Each row is a point on a landscape with many valleys, with its height.
A ball rolls from a point to whichever of its 2 nearest points has the largest drop for the distance, and stops where none of them is lower. Distance is the straight distance between rows; heights are no part of it.
Mifa: 121	101	144	102	118	167	150	151	105	124	148	151	103	129	119	131	141	139	129	139	90	192	114	81	95	103	120	105	109	148	152	112	119	135	143	99	142	125	104	127	100  h=203
ses: 74	156	115	66	111	75	100	139	155	98	97	193	144	207	180	123	157	135	142	147	148	127	156	149	105	134	141	79	108	116	128	145	147	196	80	99	150	181	93	151	109  h=558
gavu: 145	150	121	113	138	50	149	108	152	84	138	182	145	160	103	126	81	135	84	129	191	96	114	122	143	144	157	151	96	110	98	126	89	132	124	109	164	170	101	140	92  h=354
zeso: 97	191	107	95	159	74	157	84	106	135	125	158	150	155	169	131	140	151	104	98	141	114	153	118	132	145	138	107	114	172	125	151	123	188	118	86	128	98	39	147	83  h=304
Leso: 107	127	110	123	121	79	142	153	116	108	133	146	86	147	134	146	127	109	91	121	149	107	141	83	160	156	139	148	148	158	124	130	121	176	150	98	113	135	134	129	135  h=181
mobet: 109	157	133	183	131	176	97	110	168	169	124	108	84	100	101	112	135	148	170	105	136	130	133	130	167	133	133	155	151	178	98	177	139	81	151	171	123	91	166	119	173  h=382
guves: 125	135	166	155	120	168	125	111	134	131	89	102	151	111	131	126	139	105	170	126	130	106	136	151	75	154	105	169	160	149	106	92	171	109	125	176	132	115	182	113	179  h=327
Vegu: 80	120	166	173	106	164	93	102	143	152	123	94	164	103	104	127	135	137	156	142	110	144	113	165	105	111	128	110	114	85	99	157	164	90	83	146	142	138	168	121	168  h=725
gib: 104	162	166	170	116	175	95	118	168	174	104	126	136	111	125	102	113	149	92	150	116	123	131	147	127	130	105	137	162	122	125	146	153	129	134	140	140	139	137	92	152  h=285
sinos: 149	94	132	110	112	158	139	130	137	141	134	130	109	119	125	156	136	117	204	118	137	117	134	138	143	117	109	147	114	160	123	105	127	83	128	174	140	157	190	134	159  h=319
Sama: 106	137	141	163	106	170	82	110	177	191	127	107	85	125	133	115	123	159	150	118	103	140	122	130	175	113	122	143	137	156	142	180	144	125	161	154	120	103	121	146	152  h=362
vak: 159	119	121	125	168	177	129	175	117	116	125	127	108	112	116	83	152	138	138	125	132	150	170	157	119	52	111	104	134	70	115	126	130	82	93	118	156	108	175	119	101  h=151
zaz: 85	163	157	140	126	117	125	169	181	118	108	158	87	120	105	101	94	118	107	128	167	96	136	110	142	150	76	125	98	142	113	195	140	147	124	155	124	152	161	91	107  h=276
Bezem: 177	96	81	105	150	148	159	134	67	130	168	117	95	113	95	133	180	129	120	104	126	144	154	144	170	59	142	118	175	132	127	91	91	78	146	127	147	109	123	132	122  h=190
Zofu: 144	127	138	135	135	130	172	106	82	118	129	109	141	105	121	156	135	109	137	127	147	128	137	110	100	157	149	161	136	148	114	92	117	108	128	115	130	119	149	106	137  h=615
fisa: 101	100	127	69	81	102	140	158	123	96	137	197	116	198	139	153	127	133	142	139	106	167	101	68	113	144	144	111	95	191	144	86	121	187	147	76	148	159	84	166	114  h=368
medo: 151	187	81	163	187	127	117	134	103	159	119	98	145	80	122	106	128	144	113	68	135	95	194	145	191	122	117	95	170	168	106	156	104	68	110	129	112	45	134	100	118  h=444
Bas: 127	103	121	135	125	49	149	158	137	73	125	144	151	132	98	138	80	99	98	124	147	105	108	80	131	142	116	137	101	134	91	116	129	162	155	124	94	106	164	155	136  h=149
Zasid: 134	207	97	181	186	143	119	135	129	146	108	116	106	93	126	109	108	124	143	77	162	88	182	124	157	152	131	130	150	172	92	166	121	90	108	127	106	83	162	93	126  h=423
libu: 115	116	114	95	145	144	135	159	95	122	139	146	104	134	147	121	153	142	107	127	99	158	157	117	116	86	120	81	132	109	150	134	127	143	102	79	142	121	95	123	84  h=167
samus: 120	46	132	126	87	127	130	112	79	115	156	72	138	124	127	175	158	107	160	129	101	166	118	128	99	112	182	144	146	114	135	79	148	99	140	113	121	125	118	159	160  h=227
Dafep: 168	92	127	113	107	106	154	150	130	90	145	114	124	150	127	132	107	96	112	139	124	116	54	113	120	148	138	173	104	142	118	108	141	178	187	156	95	95	121	158	132  h=154
napif: 153	46	157	85	81	112	143	157	153	110	122	127	124	158	141	169	108	88	194	130	140	109	57	104	132	187	112	136	84	143	128	121	125	166	148	161	112	157	137	170	152  h=216
fen: 102	170	117	90	134	102	113	156	139	104	89	161	128	173	171	122	144	134	129	139	162	97	182	153	93	121	133	104	114	106	145	147	150	179	43	76	144	178	116	115	78  h=568
banu: 131	171	143	147	125	141	117	114	148	163	129	123	123	120	127	108	108	143	52	136	137	110	121	157	144	119	133	141	139	122	138	156	155	131	114	131	144	133	85	97	111  h=308
fomem: 160	109	163	106	128	130	164	162	113	97	125	117	150	109	106	130	120	115	146	143	134	129	114	136	57	96	97	122	56	97	151	110	151	118	72	133	141	147	157	114	78  h=609
tovi: 138	107	132	100	110	101	148	131	137	106	153	170	146	145	110	151	89	138	126	134	120	133	89	93	137	112	118	118	66	147	126	112	109	135	130	119	142	140	116	163	110  h=150
nite: 166	90	163	105	122	136	195	140	82	104	132	104	128	108	95	165	130	105	173	131	154	138	121	120	69	131	132	149	84	141	122	88	129	84	91	116	141	144	159	97	105  h=627
lek: 73	133	125	91	106	74	100	148	158	99	117	169	178	174	154	127	120	135	126	137	122	118	111	156	104	98	106	71	62	101	139	155	163	186	72	128	128	175	112	158	102  h=549
buru: 159	118	114	109	110	150	140	97	77	168	132	95	85	109	122	135	195	123	124	125	128	142	126	129	166	180	155	177	210	189	176	108	93	114	196	147	118	95	101	114	166  h=561
demog: 154	102	129	84	102	73	139	166	136	53	139	169	160	174	103	141	94	115	138	145	147	122	85	115	117	118	139	118	38	116	117	103	123	141	97	127	148	176	137	163	88  h=177
tef: 95	102	163	157	87	173	82	121	161	181	129	110	151	143	127	94	118	157	136	155	76	155	84	168	118	100	110	128	124	95	134	130	166	138	152	158	135	143	147	142	166  h=341
Nunot: 200	142	118	120	151	107	176	61	117	123	157	110	154	96	78	135	120	121	123	123	154	99	77	141	153	132	125	153	101	116	107	125	82	99	163	187	135	103	104	145	117  h=421
sete: 164	100	102	106	124	153	114	132	142	116	145	156	146	165	121	96	130	140	114	161	85	174	42	145	118	110	153	135	117	73	136	101	109	145	206	146	115	119	109	164	139  h=200
reguf: 136	120	107	97	110	88	127	168	138	81	137	170	136	181	139	120	111	121	72	152	128	122	103	120	126	115	147	147	122	115	131	93	130	178	150	106	128	149	111	153	106  h=155
lero: 126	98	143	117	98	174	132	116	119	149	115	103	89	118	125	127	168	115	152	144	117	151	119	111	121	178	138	171	170	157	148	117	118	117	193	158	126	112	125	117	167  h=546
tilen: 110	130	175	165	99	146	99	105	185	186	98	144	135	125	120	105	109	161	112	151	112	132	72	125	138	162	101	153	164	134	123	136	140	161	185	161	132	137	136	132	183  h=307
sog: 128	137	92	131	162	85	133	151	139	132	136	158	140	118	98	112	71	144	97	109	160	90	195	132	171	86	103	105	105	141	125	120	110	93	99	99	139	125	147	112	86  h=363
roras: 81	169	170	111	112	106	118	152	192	114	91	195	111	163	127	92	98	137	94	146	156	129	109	107	112	162	84	122	91	137	124	176	138	189	136	140	145	163	119	113	114  h=289
Gog: 134	164	148	167	154	154	134	91	149	143	103	140	139	101	123	139	106	146	187	136	143	140	153	101	112	153	129	142	124	165	100	120	108	94	105	123	137	119	168	112	151  h=529
vutoz: 149	72	144	90	78	94	127	175	144	69	122	154	158	176	134	153	104	98	150	155	123	123	54	116	100	154	124	126	69	114	137	94	139	168	126	137	128	182	141	165	129  h=198
bese: 127	154	128	167	165	123	136	120	94	142	127	114	132	92	120	158	111	136	170	100	134	125	190	105	111	116	139	128	132	192	110	112	130	82	83	86	115	107	166	98	130  h=501
bep: 149	135	130	152	132	81	157	140	126	93	121	96	138	120	126	135	93	87	90	117	136	93	97	103	113	155	117	165	127	154	108	115	159	176	158	142	75	77	138	147	136  h=137
gosad: 135	104	141	116	118	104	142	139	151	101	128	135	164	125	117	124	105	104	137	141	125	110	69	132	128	148	80	117	73	80	107	142	132	154	147	192	117	141	168	153	146  h=343
Fezu: 107	147	136	184	139	116	122	119	142	135	125	120	130	106	111	146	89	143	140	113	114	131	153	71	127	109	125	134	130	207	101	126	139	128	121	91	100	77	148	129	137  h=520
bufe: 116	138	159	136	139	138	129	151	102	111	107	114	158	100	141	125	136	131	116	146	114	143	148	137	42	101	104	105	111	88	157	126	162	137	65	94	125	139	136	99	87  h=595
Bonup: 126	194	116	142	150	148	115	132	121	142	115	102	106	132	193	114	139	118	106	103	111	109	151	128	109	143	123	136	145	136	163	163	162	184	122	122	93	96	82	128	93  h=252
Zatu: 105	170	128	153	136	106	97	146	156	114	93	129	147	149	182	137	104	107	150	130	111	97	153	113	88	148	89	117	129	120	146	136	162	200	97	130	85	140	150	143	124  h=272
fosun: 128	193	123	191	168	168	105	116	174	146	98	125	106	106	112	95	116	134	162	107	173	106	154	155	153	149	146	148	149	132	71	174	136	75	112	159	129	114	189	98	170  h=403
dar: 99	122	138	114	96	120	117	136	152	118	136	159	105	165	149	134	119	143	131	146	108	155	108	86	114	137	155	143	115	164	140	127	142	177	152	94	124	123	86	154	122  h=350
dodid: 126	73	129	138	91	117	124	128	106	124	162	123	115	136	106	176	124	136	143	137	104	162	124	96	134	90	177	140	142	163	120	83	130	101	129	80	139	133	117	149	151  h=201
zab: 100	113	174	158	96	180	83	93	169	208	107	99	152	135	126	79	131	160	145	140	80	146	67	168	120	148	94	154	158	125	134	125	164	141	200	192	126	123	140	138	198  h=323
supor: 84	107	126	120	142	201	82	131	125	168	125	123	121	133	150	84	168	163	106	151	68	183	136	147	118	112	123	73	173	65	153	153	125	141	153	101	116	117	90	98	139  h=650
Tol: 135	176	122	150	133	149	111	126	148	142	110	99	72	137	176	115	141	106	136	111	143	104	143	123	135	180	141	168	149	131	150	172	143	166	147	153	106	112	125	128	137  h=228
Nid: 130	72	172	112	83	156	141	154	164	116	130	113	92	139	118	143	118	106	210	129	125	147	66	88	119	164	97	144	72	167	111	150	126	138	161	174	112	121	154	150	142  h=238
Pesok: 86	85	118	104	121	157	121	114	67	125	124	116	157	100	134	144	198	98	140	130	86	149	158	125	113	160	115	89	197	107	130	96	116	113	153	147	116	127	159	111	193  h=264
lifu: 120	120	162	158	104	118	120	119	148	130	91	125	172	114	135	157	110	112	152	153	136	103	122	134	87	161	112	142	139	125	123	105	155	133	97	141	125	165	176	119	168  h=300
luku: 149	73	181	107	79	186	135	131	162	148	131	103	124	139	108	113	123	122	173	149	106	153	39	142	110	150	112	153	85	122	129	130	146	125	181	186	134	124	127	142	148  h=233
bagap: 126	138	109	133	144	59	146	146	124	74	109	139	141	143	126	149	90	102	145	119	169	101	149	94	114	149	131	137	79	129	108	126	121	152	86	103	105	139	182	140	113  h=162
Bamef: 164	133	77	138	182	82	154	114	102	121	159	148	123	123	89	140	105	140	131	97	173	109	184	127	187	104	160	141	161	163	95	75	63	62	130	72	135	130	158	115	124  h=254
luvu: 134	86	129	129	123	153	127	107	98	157	162	115	167	104	123	122	145	146	97	141	76	164	92	165	118	77	124	105	155	90	151	97	142	110	153	138	130	115	96	132	146  h=668
Navak: 177	149	134	144	141	166	121	114	109	179	149	69	104	108	169	126	149	138	115	102	116	123	130	182	135	97	145	142	133	104	169	142	167	101	103	155	144	118	82	135	106  h=340
vufu: 111	96	136	114	128	122	157	100	82	129	113	133	166	90	108	155	167	105	131	118	114	127	138	99	117	186	97	121	190	165	115	78	107	115	173	157	115	106	156	110	205  h=284
sav: 180	130	72	111	161	115	155	110	106	123	169	145	96	130	98	136	137	140	124	112	156	118	144	136	197	85	151	137	148	136	115	104	53	83	145	119	146	134	124	136	102  h=237
levif: 161	109	131	105	112	116	143	132	143	134	123	125	114	129	161	144	123	97	135	130	141	84	95	138	148	160	101	159	116	112	143	139	133	162	157	192	113	158	142	149	143  h=357
Gusav: 104	131	158	179	118	158	109	112	119	154	120	81	136	87	134	159	129	123	178	110	122	122	152	144	99	114	137	128	126	147	123	147	180	79	72	137	122	130	153	111	148  h=717
tige: 145	151	130	137	142	70	163	97	134	123	146	152	120	122	102	152	81	132	113	118	195	78	127	135	151	147	159	164	113	144	109	121	100	91	109	105	153	189	111	101	104  h=373
komi: 160	76	118	100	116	145	176	128	74	121	161	140	124	110	73	154	154	121	120	122	120	163	127	122	121	76	135	112	146	131	124	62	104	68	140	119	159	143	129	130	124  h=135
Labo: 100	161	113	147	158	61	126	112	128	131	110	143	175	122	138	142	82	136	87	114	147	85	169	110	127	137	111	104	120	133	125	132	130	146	83	91	115	123	119	132	108  h=536
labab: 116	140	115	129	145	91	135	112	140	116	128	134	170	118	121	123	111	117	99	128	140	105	114	133	148	133	108	105	93	78	110	163	119	138	120	159	122	126	133	142	128  h=332
bolo: 153	155	89	127	142	136	119	96	63	178	142	92	81	110	140	146	198	144	151	104	120	134	165	119	202	172	175	156	209	189	168	134	74	118	157	104	117	87	97	118	145  h=576
sidi: 201	164	90	133	155	129	135	109	92	157	149	80	121	119	176	126	159	129	90	103	120	105	137	181	163	117	149	159	179	124	176	105	129	131	125	138	125	111	79	136	109  h=378
riv: 147	159	108	134	146	61	145	147	156	81	100	164	94	166	147	137	97	102	147	111	188	94	125	97	142	182	148	167	100	127	104	145	120	180	129	129	123	142	161	162	128  h=179
raf: 109	133	122	124	152	183	96	100	116	172	132	95	122	118	140	99	172	176	73	132	91	154	121	173	161	118	153	66	170	75	136	180	116	119	133	107	132	97	34	93	121  h=642
Ladiv: 96	115	155	137	84	176	75	111	181	206	116	99	98	139	147	83	127	158	163	132	81	147	88	141	143	154	100	149	136	128	173	172	139	154	209	182	104	124	111	151	167  h=342
Bodid: 110	196	115	108	157	108	132	104	135	146	120	146	127	147	176	105	137	147	76	109	124	109	122	135	139	155	122	119	128	149	145	175	142	199	146	133	113	93	42	140	100  h=278
zefe: 109	170	124	137	136	124	117	172	131	85	97	127	101	162	152	113	125	111	126	133	154	113	176	124	68	125	143	144	117	122	141	138	161	174	64	74	118	137	140	107	81  h=577
rerus: 164	148	137	147	143	76	167	58	109	122	157	107	159	96	92	153	110	121	95	115	168	82	109	147	141	143	154	153	133	116	99	110	92	78	129	137	147	151	93	114	120  h=394
fumav: 84	81	126	136	102	144	101	120	97	119	129	93	135	115	138	153	169	107	160	143	94	164	153	120	114	131	155	116	164	100	119	119	138	108	129	117	118	123	151	135	182  h=247
Revad: 93	111	137	144	138	150	107	86	130	128	119	124	201	109	104	108	148	136	133	153	111	158	105	159	118	125	111	85	129	50	85	137	114	98	119	156	143	138	166	127	178  h=731
Bal: 142	104	141	121	127	136	146	118	103	126	108	100	134	112	137	170	152	94	195	97	137	95	152	136	117	158	112	156	152	179	110	83	148	97	131	179	122	113	188	123	188  h=358
gome: 106	117	144	128	143	71	162	133	132	113	95	155	169	84	94	113	93	99	81	131	165	108	132	71	119	199	63	111	118	123	121	128	95	145	167	149	111	114	155	106	136  h=311
kop: 149	94	163	140	81	123	135	161	150	103	129	108	111	142	106	138	91	97	127	148	136	113	76	115	103	135	149	179	109	154	104	110	172	140	140	130	117	122	141	134	132  h=176
Fola: 175	178	102	159	163	159	111	144	104	162	134	68	97	108	168	119	143	129	112	76	131	94	171	188	162	95	151	118	156	113	144	156	163	90	69	131	135	102	103	116	97  h=305
dem: 128	178	111	162	135	111	111	111	144	164	144	117	100	123	148	138	112	149	87	101	141	95	143	142	188	119	158	140	151	168	134	166	149	129	110	115	128	117	73	129	115  h=331
lika: 166	83	118	104	120	161	121	173	118	98	142	171	150	167	129	95	128	135	107	165	81	192	70	144	75	89	143	111	113	59	149	67	131	135	161	116	144	154	123	143	111  h=163
rida: 153	55	192	121	63	153	135	145	175	136	117	100	134	136	111	138	103	100	176	137	134	106	54	150	107	159	109	166	120	158	109	106	170	134	140	173	131	134	144	137	168  h=202
Mino: 98	176	115	184	164	80	113	119	152	123	101	142	164	117	127	118	76	136	96	110	123	105	164	78	127	137	101	114	140	163	107	139	137	166	122	101	87	70	129	145	123  h=530
nevu: 114	138	101	144	134	100	113	124	142	155	153	145	127	116	124	148	98	153	103	110	122	102	161	127	191	82	121	100	135	164	119	144	128	110	101	106	127	127	120	129	120  h=348
Gom: 141	154	140	145	142	174	129	87	167	133	104	143	121	124	118	107	135	149	167	157	142	172	103	106	122	163	142	154	115	119	103	148	84	113	155	147	138	108	148	131	157  h=555
mam: 126	93	139	126	110	117	133	115	88	151	162	108	166	96	125	164	140	128	80	134	99	122	129	163	122	86	129	104	149	105	153	106	154	102	102	117	143	160	99	110	127  h=677
pevo: 87	169	131	90	140	86	115	144	183	93	82	201	169	183	129	72	102	154	94	153	178	130	155	137	107	128	109	77	82	98	114	148	121	162	79	93	166	155	109	111	76  h=322
lig: 176	138	101	108	137	136	135	116	112	139	137	111	129	117	157	127	148	109	104	124	132	98	128	169	155	126	121	143	146	90	148	121	119	130	136	168	128	142	124	133	124  h=377
Zus: 147	83	156	128	128	130	153	124	66	157	157	99	151	72	114	166	141	144	135	106	103	139	146	142	101	59	115	103	131	136	146	95	165	63	83	126	152	133	129	125	129  h=690
tud: 119	100	156	146	104	154	143	137	102	98	127	107	117	122	110	138	146	113	160	154	123	171	128	90	68	139	161	167	137	148	108	91	138	112	132	99	125	109	163	114	145  h=602
Nafik: 142	137	131	148	138	183	115	194	131	114	119	109	71	118	133	100	142	117	156	119	137	130	177	154	104	66	118	143	133	115	127	139	167	101	99	126	129	121	191	107	105  h=195
sot: 105	125	128	110	149	64	152	125	140	114	119	160	194	113	103	108	79	118	75	132	144	104	134	99	122	153	69	90	72	109	139	135	109	147	142	145	121	114	121	127	93  h=320
mige: 139	134	103	142	130	111	121	87	101	164	166	83	103	101	120	154	172	139	104	101	129	122	121	152	216	132	166	129	172	160	136	163	101	87	141	149	120	108	82	129	151  h=482
likor: 126	119	150	135	122	174	115	139	124	102	112	122	107	137	146	121	154	135	172	164	118	190	140	104	64	121	167	139	118	98	128	110	131	120	102	87	143	134	150	125	125  h=590
feru: 115	163	126	143	149	152	91	103	152	171	125	140	131	132	152	96	131	185	79	141	88	151	120	135	140	103	135	112	166	141	146	151	132	164	146	96	121	85	56	124	119  h=616
bug: 149	122	112	153	91	125	111	115	116	174	161	41	75	117	156	141	151	122	119	91	116	125	139	167	177	130	173	170	159	171	186	142	173	103	142	149	114	99	82	146	141  h=506
Div: 150	159	78	160	171	127	111	112	97	164	150	102	113	91	131	148	141	147	150	72	130	105	181	154	210	109	162	115	179	182	108	144	112	65	102	120	119	88	134	116	148  h=463
fuve: 131	104	110	93	119	137	108	180	129	106	141	178	120	185	150	98	132	144	75	159	98	161	115	150	105	74	152	111	139	76	153	96	145	168	141	84	145	152	89	138	93  h=120
tupul: 131	138	104	120	166	70	168	105	91	92	157	141	132	149	107	162	103	138	151	108	168	126	149	113	135	117	177	132	86	134	98	110	79	100	88	55	148	149	119	130	85  h=199
bopu: 120	121	102	97	135	125	125	139	173	109	144	188	128	164	85	93	104	152	93	144	138	143	118	137	173	71	120	74	86	75	103	147	90	117	112	118	171	154	113	136	93  h=396
laf: 97	165	156	150	125	172	104	154	168	143	106	122	91	109	125	104	125	120	157	130	144	109	151	137	127	138	86	133	121	129	120	183	145	115	113	164	123	163	187	88	132  h=259
bope: 116	112	147	113	129	144	147	150	90	110	128	125	137	123	160	134	141	110	130	146	86	165	123	81	58	142	106	124	130	142	161	98	130	171	147	101	96	111	120	114	109  h=232
fudot: 152	80	115	121	109	165	120	135	122	125	142	114	115	131	124	132	155	117	178	131	100	150	121	149	131	83	125	140	124	121	130	98	139	103	154	166	128	119	165	167	155  h=283
soko: 141	133	141	137	97	138	132	138	102	166	144	70	89	105	162	157	146	103	115	97	122	98	150	146	149	144	130	162	160	180	171	129	175	117	126	145	118	131	115	99	127  h=519
sela: 142	133	109	119	133	164	129	174	102	128	125	113	83	116	145	105	162	106	109	124	133	113	193	143	143	105	117	137	179	120	133	125	134	116	123	122	130	130	163	89	117  h=229
gos: 120	181	140	166	140	193	89	161	131	151	111	87	92	105	158	109	144	113	154	103	119	107	183	147	114	118	104	126	156	132	139	163	166	115	96	145	114	123	155	95	114  h=231
Genez: 127	140	106	121	138	148	112	93	91	182	139	118	115	107	165	152	180	154	135	116	98	140	159	111	169	151	135	114	173	158	173	145	93	137	131	113	119	111	74	126	130  h=591
tubub: 118	98	143	114	79	173	122	132	98	172	135	78	78	109	154	125	173	112	116	131	105	144	147	136	124	158	145	165	179	141	192	118	154	115	174	130	130	134	95	98	141  h=533
Vegug: 150	91	111	104	122	150	153	91	104	131	145	147	153	111	61	132	158	132	134	125	105	149	98	144	144	91	111	118	155	138	107	66	95	73	175	177	152	109	135	146	168  h=193
gotov: 109	128	151	157	104	75	107	153	176	109	89	144	170	135	127	150	78	110	148	137	133	86	110	116	108	140	78	119	99	131	125	129	162	174	84	137	100	165	184	148	145  h=286
Sim: 146	99	102	135	98	123	115	98	122	158	155	66	94	112	126	141	166	114	149	97	129	114	125	169	200	131	157	163	163	152	148	137	138	88	175	195	113	106	115	154	176  h=494
sufik: 87	138	117	126	116	76	110	168	147	89	114	161	130	156	139	118	105	109	65	145	131	109	136	103	120	131	122	129	146	127	120	129	153	196	131	94	105	129	132	128	120  h=170
zofe: 77	145	125	114	130	53	120	139	129	101	114	149	166	146	141	157	105	129	123	112	142	95	159	121	104	107	110	86	71	143	134	154	160	169	54	100	113	144	116	142	84  h=543
larat: 95	117	143	130	120	171	107	133	143	101	111	147	137	146	128	100	142	131	128	179	106	193	110	111	90	147	141	113	132	78	115	128	110	138	135	108	131	138	151	108	147  h=579
nozo: 130	118	163	155	146	134	137	130	106	147	142	102	148	77	112	156	122	149	161	106	113	138	150	138	91	64	123	96	87	127	139	147	167	76	47	113	137	125	137	124	101  h=704
nuvi: 133	94	125	110	116	144	121	100	130	112	135	136	162	141	107	130	155	121	136	159	134	142	102	163	129	129	134	112	135	39	105	103	85	94	138	165	159	184	155	138	167  h=737
Fuga: 92	156	158	132	115	135	101	174	133	90	86	116	125	146	159	125	144	116	149	144	121	129	156	126	26	119	106	118	116	114	181	132	177	186	65	97	100	163	141	102	82  h=585
dupo: 112	106	118	112	134	176	123	96	99	153	136	139	143	119	133	126	173	141	117	150	82	185	124	121	116	133	139	82	165	92	151	123	95	121	152	105	132	125	89	117	142  h=658
dotiz: 97	151	135	134	135	161	97	100	127	185	123	138	130	112	169	122	148	161	125	135	71	150	135	100	131	142	100	107	163	159	170	148	119	168	155	123	100	105	81	118	136  h=604
tibu: 134	128	105	107	158	137	156	133	100	103	143	137	135	123	106	104	133	128	70	141	129	154	137	116	120	99	134	110	130	91	120	126	101	126	133	92	137	100	102	115	89  h=136
mebu: 192	137	102	117	145	102	165	62	89	139	149	109	122	108	98	152	163	136	131	120	148	119	90	139	175	149	147	169	156	159	138	110	56	107	178	157	122	113	86	148	133  h=447
lefa: 86	160	148	98	132	116	130	156	169	110	97	187	144	143	117	80	94	140	102	144	147	135	151	100	109	135	63	90	75	128	143	152	111	156	113	121	144	144	130	96	70  h=306
benof: 112	139	139	138	120	132	101	161	131	99	110	116	124	162	194	130	122	106	166	139	84	140	127	97	51	149	117	146	136	130	158	104	166	203	141	109	71	112	132	142	123  h=255
Vuka: 105	158	117	96	153	86	150	115	143	92	112	178	151	156	125	107	111	137	78	146	173	120	145	127	123	146	136	108	102	92	111	149	96	145	110	95	157	145	96	113	92  h=338
lak: 97	116	159	133	127	101	155	123	118	116	98	143	139	91	108	140	134	97	120	136	141	126	135	67	113	211	90	120	160	140	105	125	102	142	163	136	112	135	167	96	176  h=301
Nok: 119	152	108	125	156	175	101	149	123	142	107	111	117	119	158	86	161	126	75	136	122	111	174	161	156	134	115	101	193	79	123	157	119	129	125	122	129	116	124	80	122  h=253
luk: 105	156	126	115	156	172	121	112	140	142	131	134	96	144	139	93	153	181	90	141	121	163	127	139	137	105	154	95	130	107	123	178	119	140	119	87	149	86	36	117	92  h=630
dilan: 161	118	123	104	117	113	136	118	153	88	138	161	135	155	113	139	117	116	154	152	171	124	102	143	144	140	149	134	91	64	109	123	75	100	115	152	168	210	157	142	131  h=745
Duzom: 129	125	108	152	137	116	130	132	88	144	153	88	104	95	122	161	135	116	145	83	130	102	173	137	162	108	144	143	162	197	113	113	156	77	117	129	105	97	165	112	157  h=480
fano: 141	178	130	159	148	124	141	128	157	125	96	127	85	128	157	136	105	97	178	109	170	87	126	105	123	192	119	164	108	142	121	168	137	156	125	163	105	136	163	140	137  h=204
nineg: 133	163	113	149	161	164	110	135	103	141	116	96	140	98	153	117	149	126	116	113	137	96	181	174	139	121	137	103	162	82	112	156	136	83	66	114	137	119	136	87	116  h=275
tiken: 83	157	113	84	126	87	128	115	136	118	135	194	134	181	152	120	137	155	102	137	134	152	124	105	125	132	157	105	117	162	114	136	121	187	139	85	147	120	53	159	112  h=330
dal: 161	116	102	114	171	141	159	152	116	103	135	142	143	107	80	74	119	134	94	134	148	146	168	139	119	69	109	98	109	68	114	114	97	77	116	108	157	92	144	119	75  h=95
Muvu: 169	83	145	98	78	149	121	164	162	86	126	157	123	170	106	125	116	111	161	165	143	144	74	143	122	136	141	144	89	82	123	94	114	114	132	157	170	204	173	143	136  h=753
Vefun: 125	130	133	106	127	167	133	111	161	111	114	182	122	156	104	110	140	134	144	169	129	197	87	91	123	176	137	113	107	92	115	136	62	130	160	134	157	155	142	129	145  h=570
fenef: 138	142	99	115	152	122	135	140	173	129	127	188	124	131	96	88	90	149	109	131	151	126	147	116	178	101	89	107	96	117	116	140	80	112	130	137	154	133	153	124	100  h=380
nol: 133	139	81	126	189	87	148	115	113	121	156	165	119	133	102	141	93	165	142	102	174	112	185	127	178	99	164	108	129	144	99	108	53	75	90	40	158	159	120	109	85  h=225
gope: 152	67	111	103	86	138	104	140	140	132	155	111	117	160	155	140	127	129	173	134	90	146	82	146	136	93	150	141	91	95	161	117	142	137	158	155	127	146	116	191	135  h=251
lome: 132	98	114	116	118	150	105	138	150	125	142	142	154	156	150	105	125	132	164	147	72	161	58	140	121	114	107	113	86	78	136	129	128	167	173	171	105	126	147	174	147  h=226
zivov: 150	123	120	140	122	107	143	65	106	136	178	74	109	121	119	162	145	133	128	116	134	127	87	139	169	135	187	164	129	140	136	148	110	111	154	141	122	112	61	158	124  h=468
zeped: 135	130	107	140	162	35	168	117	93	82	136	121	175	137	87	153	79	111	104	111	177	98	160	108	119	130	152	140	87	119	101	93	109	111	97	74	121	125	147	137	97  h=178
lodek: 127	62	144	113	85	117	153	137	130	113	178	124	113	127	74	173	105	126	135	130	113	142	69	97	143	92	144	124	90	171	103	121	134	100	143	128	133	129	116	150	131  h=175

For each start below, name the point where the ball stops.
gosad | tovi
Vegu | dal
Genez | dal
bopu | dal
Nunot | dal

Call two points neighbours if one is among the 2 nearest of the other. Go from one point of each pair to the other, from neighbour to neighbour, staying as low as possible. Name the highest point that can't be avoided.
tovi and gib | bopu
komi and bagap | Bamef
tovi and dal | Bal
bagap and tovi | Nid

For each start below, name every point that the ball comes to, in order.
dilan | nuvi > Revad > Vegu > Gusav > nozo > Zus > mam > luvu > dupo > supor > raf > luk > feru > dotiz > Genez > bolo > buru > lero > tubub > soko > bug > Sim > mige > zivov > mebu > Nunot > rerus > tige > gavu > Vuka > pevo > lefa > roras > zaz > laf > gos > Nafik > vak > dal
lig | levif > gosad > labab > sot > gome > lak > vufu > Pesok > fumav > samus > dodid > lodek > tovi
guves | lifu > gotov > Zatu > benof > bope > Mifa > libu > tibu > dal
